Each row is a point on a tangle of strands that fork and nearly touch. The rows are in no order.
(in the rows, 128 means zero)
Two points are linked if the straight distance between their rows is under 148. Some points are linked to none.
K_721: [144  95 124  89 105 133  78 142 170 134 134 152 169 114 158 116  65 147
 169 113  96 147 142 129 171 143 121 118  80  96 128 164]
K_212: [109 146 155 141 142  81 128 135 197 128 138 120 111 192 125 125 123  69
  99 155 153 173 180 172 108 104 167 119 117 125 126 155]
K_780: [157 126 164 123 146 114 169 163 145 117  98 104  86 124 122 157 105 156
  97 153 105  88 158 120  75  84 116 156 166 180  82 106]
K_303: [118  83 123 134 102 178 163 141  89 145 167 138 149  83 149 117 119 162
 164  99 130  91 118 113 156 196 124 114 127 100 114 141]
K_363: [133 129 101 109 123 147 100  80  88 121  92 131 138  99 114 121 174 131
 148 129 113 129 107 109 129 130 119 152 143 124 119  82]
K_796: [ 78 135 129 117  91 169 123 141  50 122 117 156 136 115 130 101 103 102
 189  82 165 116  97  58 116 163 127 146 116  95 151  78]
K_927: [140  81 145 125 127 139  85 145  98 184 130 103 111 158 121 125  93  68
 106  98 130  85 188  69  96  93 113 112  91 129 157 117]
K_169: [100 146 159 117 167 117 138 151 174 139 140 118 142 179 104 115  72  61
 110 142 166 185 183 176 139 108 144 107  82 111 145 174]
K_530: [106 124 152 101 104 146  98  74 124 111 101 134 124  99 122  84 176 130
 121 151 158 173 142 125 118 139 159 137 136 113 107  77]
K_336: [125 108 119 173 159 176 153 123  74 170 160 114 167 126 108 123 135 107
  71 113 133 113 114 135 169 147 105  95  97 113 183 178]
K_930: [136 150  88  92 117  84  86 136 167  93  96 159 141 156 153 166 102 138
 210 102  93 135  78 102 131 130 156 147 123 121 118 130]
K_688: [ 75 138 175 143  95 121 114 116 122 119 142 139 119 137 135  82 149  95
 117 140 168 175 163 130 103 148 181 127 135  85 124 109]
K_477: [ 84 190 143 117 127 117 140 128 100  68  92 150 140 157 126 132 133  97
 173 136 152 148  97  82  70 120 176 178 141 117 110  75]
K_601: [132 102 100 219 126 104 105  98 111 160 167 134 179 142 169 152 153 114
 109 111  81 154 111 132 133 145 132 120 130 122 176 204]
K_762: [165 187 107  98 159 152 121  87 146 105  83 123 115 106 104 114 145 114
  95 131 141 165  89 160 195  76  87 104  96 133 165 125]
K_165: [132  98 124 115  90 138  92 135 147 159 131 155 112 137 147 103  82 122
 136  88 136 146 151 137 160 139 119  98  76  93 165 130]
K_406: [113 132 114  69 148 116 142 131 156 115 134  86 104 124  60 113 149 104
 143 136 161  94 150 144 138 145 121  97 126 110  86  96]
K_136: [110 136  88 114 115  82 116 140 138 104 125 133 119 167 122 174 131 126
 198 101 124  94  83 105 131 142 149 129 131 110 111 111]
K_617: [122 119 141 121 106  93 117 110 192 109 145 130 125 107 153 115 149 158
 124 149 138 178 138 175 152 153 148 110 133 117 112 155]
K_194: [127 117  79 186 122  67 108  92 116 141 154 111 103 144 144 178 217 150
 130 131  95 102  91 126 100 150 138 142 193 153 109 122]
K_190: [152 107 137  75 145 167  89 138  90 156  98 100 133 136  80 104 100  87
 127 111 125  94 176  73 109  92 109 111  91 116 149  89]
K_787: [114 164 144 178 118 127 142 124 131 140 119 128  62 152 140 114 143 110
  52 126 180 152 135 155 128  96 108 100 133 143 171  97]
K_944: [105  91 117 129  71 185 102 135  37 148 116 161 123 104 152 105 116 125
 164  67 145  96 117  48 106 170 126 138 123 101 145  79]
K_767: [186 111 133 113 162 181 144  96 108 145 107  93 131  83  89 120 161 163
  59 150 114 103 138 143 173  97  88 101 129 146 137 118]
K_209: [150 179  79 116 165 133 107  83 144 112  98 128 182 121 119 128 144 102
 133 122 114 174  75 141 184 106 104 120  82 122 171 162]
K_743: [123 105 127  98  76  75 103 130 193 129 145 138  68 129 149 125 148 165
 128 119 149 135 130 175 147 144 133  99 144 115 109 120]
K_308: [139  98 140 119 133 135 151  93 109 104 130  94 122  72 107 125 187 185
 102 178 108 100 135 125 107 131 127 155 189 166  58 108]
K_661: [143 110  96  82 126 140 129  94 104 106 111 105 113  81 100 131 169 168
 158 147 108  87 109 102 120 139  98 139 166 143  75  75]
K_808: [136 155 167 135 116  99 115 138 169  94  97 168 152 148 177 136 100 144
 140 150 108 176 138 121  89 108 181 169 122 135 115 136]
K_580: [108 152 124 187 124 105 145 155 120 161 145 112  57 188 134 151 138  87
  82 101 168 106 140 137 101  94  99 104 139 156 170 113]
K_358: [135  89 130 133 102 107 102 174 179 187 143 146  82 182 168 140  56 118
 115  95 128 123 171 150 140 101 111  98  98 136 162 150]
K_830: [124 118 124 173 163 154 146 124  65 153 149  98 149 137 101 130 154 113
  94 125 123  86 128 110 120 133 118 120 131 143 148 135]
K_119: [ 62 118 157 174  92  97 133 156  97 136 181 134 117 171 136 118 135  70
 142 105 174 127 138 122  82 168 180 125 132  79 131 132]
K_584: [136 194 153 148 146 157 171 145 126 113  91 127  93 127 129 112 106 123
  66 143 168 147 124 148 124  74  96 120 122 158 159  88]
K_233: [134 128 111 112 137 121 198 147 143 118 161 105 106  90 122 154 145 178
 135 144 131  78 110 168 163 156  94 112 149 148  88 141]
K_709: [ 90 114  87 152  89  83 128 156 143 136 174 133  99 175 141 163 117 117
 182  75 130  92  85 128 144 171 143 109 131  95 136 151]
K_177: [176 105 117  62 122 127  66  81 170 132  93 146 155  81 136  97 123 162
 146 125  96 161 136 128 155 121 119 111  99 116 127 137]
K_807: [109 138 135 189 140  84 160 179 125 167 168 100  91 194 130 165 138  75
 100 122 142  93 158 142  91 106 125 129 144 151 139 153]
K_861: [113 101 142 216 108 100 135 132 151 154 180 142 148 134 169 143 135 135
  79 120 113 171 137 175 130 154 139 114 135 121 161 214]
K_167: [ 97 150 127  93 117 134  95 124  82  99  86 150 157 140 121 118 108  84
 211 106 128 131 109  56  93 138 162 160 104  93 128  85]
K_176: [115  91 125 114  97  89 135 184 194 165 167 126  47 180 132 155  97 133
 127 118 154 105 159 182 139 133 118  99 136 135 114 122]
K_38: [137  92  63 180 134 114  87  66 103 148 150 126 192 114 154 151 174 129
 132 113  73 158  85 139 169 165 122 116 141 117 168 184]
K_878: [126 112 174 139 169 121 172 197 122 119 164 101 180 149 114 155  80 105
 145 169  94  91 168 104  78 139 172 170 139 150  85 165]
K_124: [121 170 166 116 132 193 197 169 132 135 119 139  90 111 118 102  55 145
  85 145 184 140 131 159 147  89  93 122 114 151 143 101]
K_652: [160 144 174  95 151 200 155 152  88 100 100 132 196  82 125 107  71 159
 138 160 107 123 126  94 120 115 132 162 127 137 114 128]
K_681: [139 138 130 115 169 178 159 131 123 143 151 122 173 105  97 106  94 123
  99 136 148 148 124 171 190 131 109  96  90 105 159 188]
K_159: [107 133 149 163 173  94 157 178 118 139 159  92 142 189 107 167 128  81
 137 160 116  86 152 106  64 118 159 149 147 150  95 147]
K_106: [179 142 133  88 161 202 153 159  85 121  93 128 164  82 105 110  74 149
 138 127 103  96 117  75 132 102  87 150 104 141 135 113]
K_339: [124 112 171 177 100  83 123 132 189 129 168 143 130 129 180 123 138 156
  92 152 131 174 153 182 128 143 159 131 139 129 126 191]
K_495: [ 99 136 141 142 160  63 125 109 173 113 149 100 124 177  98 130 184  79
 123 167 141 152 159 166 100 129 176 120 142 125  90 145]
K_505: [130 160  81 134 163  86  88 101 141 102  94 152 190 164 138 164 134 105
 182 117  64 153  87  94 117 107 146 171 107 128 137 152]
K_952: [150 162 101  56 128 147 143 136 142  94 103 138 132  87 105 114 109 150
 186 125 140 121  95 133 176 121  91 119 105 119 112 110]
K_496: [103 121 106 108 143  99 136  97 128  93 158 117 171 108 116 147 178 148
 187 152 117 117  83 127 137 193 172 159 170 106  64 140]
K_254: [143 101 134 180 141 141 130  76  69 145 135 107 144  87 139 143 206 173
  72 165  89 109 120 112  94 131 126 165 198 170 106 119]
K_86: [159 152 115  67 113 149 143 149 179 108 100 150 110  85 123 115  87 178
 146 132 147 135 110 168 176 121  83 108 111 143 123 125]
K_47: [125 147 121 156 131  52 129  99 160 109 133 122  95 155 123 147 205 136
 101 158 112 132 132 144  88 121 153 141 179 161  96 119]
K_885: [147  52 146 147  91 137  81 126 103 187 150 113  81 141 131 131 128 130
  85  96 117  72 185  87  99 119 117 105 129 132 146 109]
K_450: [ 80 197 151 144 129 106 165 117 123  62  98 145 109 142 136 140 176 120
 140 171 151 163  88 124  77 117 175 178 173 136  96  91]
K_535: [127 161 173 114 142 159 181 168 114  72 118 136 175  94 136 118  82 163
 152 173 122 126 127 106 109 134 149 176 134 146  92 130]
K_11: [133 137 146  92 121 157 176 178 173 129 140 145  77 108 130 110  71 170
 110 137 172 138 141 185 172 122  95 112 125 137 118 121]
K_259: [162  99 136  70 140 167 139 168 119 146 107 111 110 118  97 114  66 143
 152 108 126  68 161  94 117 115  99 126 116 140 113  98]
K_203: [150 169  71  77 169 145 125 111 138  96 114 126 176  89  85 126 127 127
 195 123 120 127  72 136 199 132  94 122 102 112 116 150]
K_279: [169 131 139  59 152 149  80  96 156 105  60 139 165  99 105  91 114 138
 129 140 109 172 150 113 139  88 126 136  88 118 128 118]
K_857: [127 133 111 165 136 133 109 111  81 146 109 124 139 137 138 132 148 113
 116 116 101 123 126  91  98 109 116 139 132 150 159  97]
K_70: [160 114 115 135 147 153 167 122 121 143 145  88  94  88 102 136 161 172
  77 139 129  80 124 170 171 135  75  96 152 165 117 131]
K_333: [165  70 135 144  66 154  95  96 117 159 122 153 119  87 174 110 144 194
  90 111  99 134 143 129 133 128 114 122 138 136 145 116]
K_504: [123 190  75 162 182 100  85  93 134 120  88 138 173 170 125 147 156  73
 130 113  94 172  91 118 130  90 122 132  99 141 178 144]
K_445: [ 97 171 145 163 143 108 145  71 119  85 114 137 135 124 136 126 220 122
 105 172 132 181 118 139  79 126 170 177 177 148 104 111]
K_390: [126 157 168  81 135 151 105 107 159  91  86 159 166 102 119  70 102 108
 129 154 141 207 156 133 144 112 162 132  76  87 136 136]
K_533: [112 117  96 127 113 105 160 123 122 106 170 111 115  97 127 148 183 169
 174 138 124  85  86 159 154 194 134 129 177 124  80 143]
K_145: [179  92 142 134 118 186 114  78  89 135 119 135 150  69 146 112 159 184
  56 137 110 135 124 135 163 127 108 117 139 125 161 130]
K_154: [ 95 161 112 129 128 143 207 191 103 118 147 134  71 147 126 148  87 125
 160  96 194  80  87 135 129 148 101 119 140 133 118  93]
K_239: [160  81 129 150  78 125  97 124 107 152 127 131  95 124 155 131 138 158
 108 100  92  95 145  94  99 121 112 127 149 145 147  98]
K_623: [151 111 159  93 120 123 147 167 151 132 108 115  74 141 114 130  74 140
 121 134 130  94 170 114  94  93 116 130 140 152  97  93]
K_36: [ 63 108 127 163  97  95 155 181 107 145 187 133 104 184 140 152 102  73
 164  82 172 101 116 114 111 184 160 114 128  90 130 156]
K_93: [134 133 144 118 179 131 147 153 176 155 148 110 176 151 100 129  73  99
 103 149 131 163 161 181 162 110 119 104  80 126 138 189]
K_957: [146  98  70 164 128 102  59  48 121 144 139 129 148 113 146 154 216 143
 135 133  72 153 106 132 120 150 141 154 168 150 133 137]
K_60: [126 121 128 136  85 158  78 149 115 159 110 179 123 140 171 104  49 109
 134  74 133 150 138  90 139 121 119 110  75  95 195 131]

A fork is a point with three links. Follow the links from the first point to the second and name the forks in between, in order.
K_504, K_830: K_363, K_857
K_119, K_203: K_209
K_496, K_830: K_239, K_857
K_203, K_336: K_209, K_363, K_857
K_681, K_190: K_857, K_239
K_106, K_495: K_259, K_239, K_857
K_47, K_106: K_857, K_239, K_259
K_944, K_169: K_47
K_259, K_450: K_239, K_857, K_47

Follow the links from the first point to the second, and from the first to the third. Name the last point that the two ways share.
K_190, K_505, K_93: K_857
K_308, K_190, K_119: K_363
K_106, K_495, K_530: K_857
K_167, K_721, K_119: K_47
K_681, K_927, K_767: K_239
K_336, K_496, K_927: K_239
K_450, K_688, K_254: K_363
K_885, K_339, K_477: K_47

Name the points in between on the shortest way along the links from the first point to the second, in order.
K_530, K_203: K_688, K_119, K_36, K_709, K_136, K_930, K_505, K_504, K_209
K_580, K_709: K_787, K_584, K_124, K_11, K_86, K_952, K_203, K_209, K_504, K_505, K_930, K_136
K_279, K_617: K_177, K_721, K_165, K_358, K_176, K_743
K_796, K_861: K_167, K_477, K_450, K_445, K_47, K_194, K_957, K_38, K_601
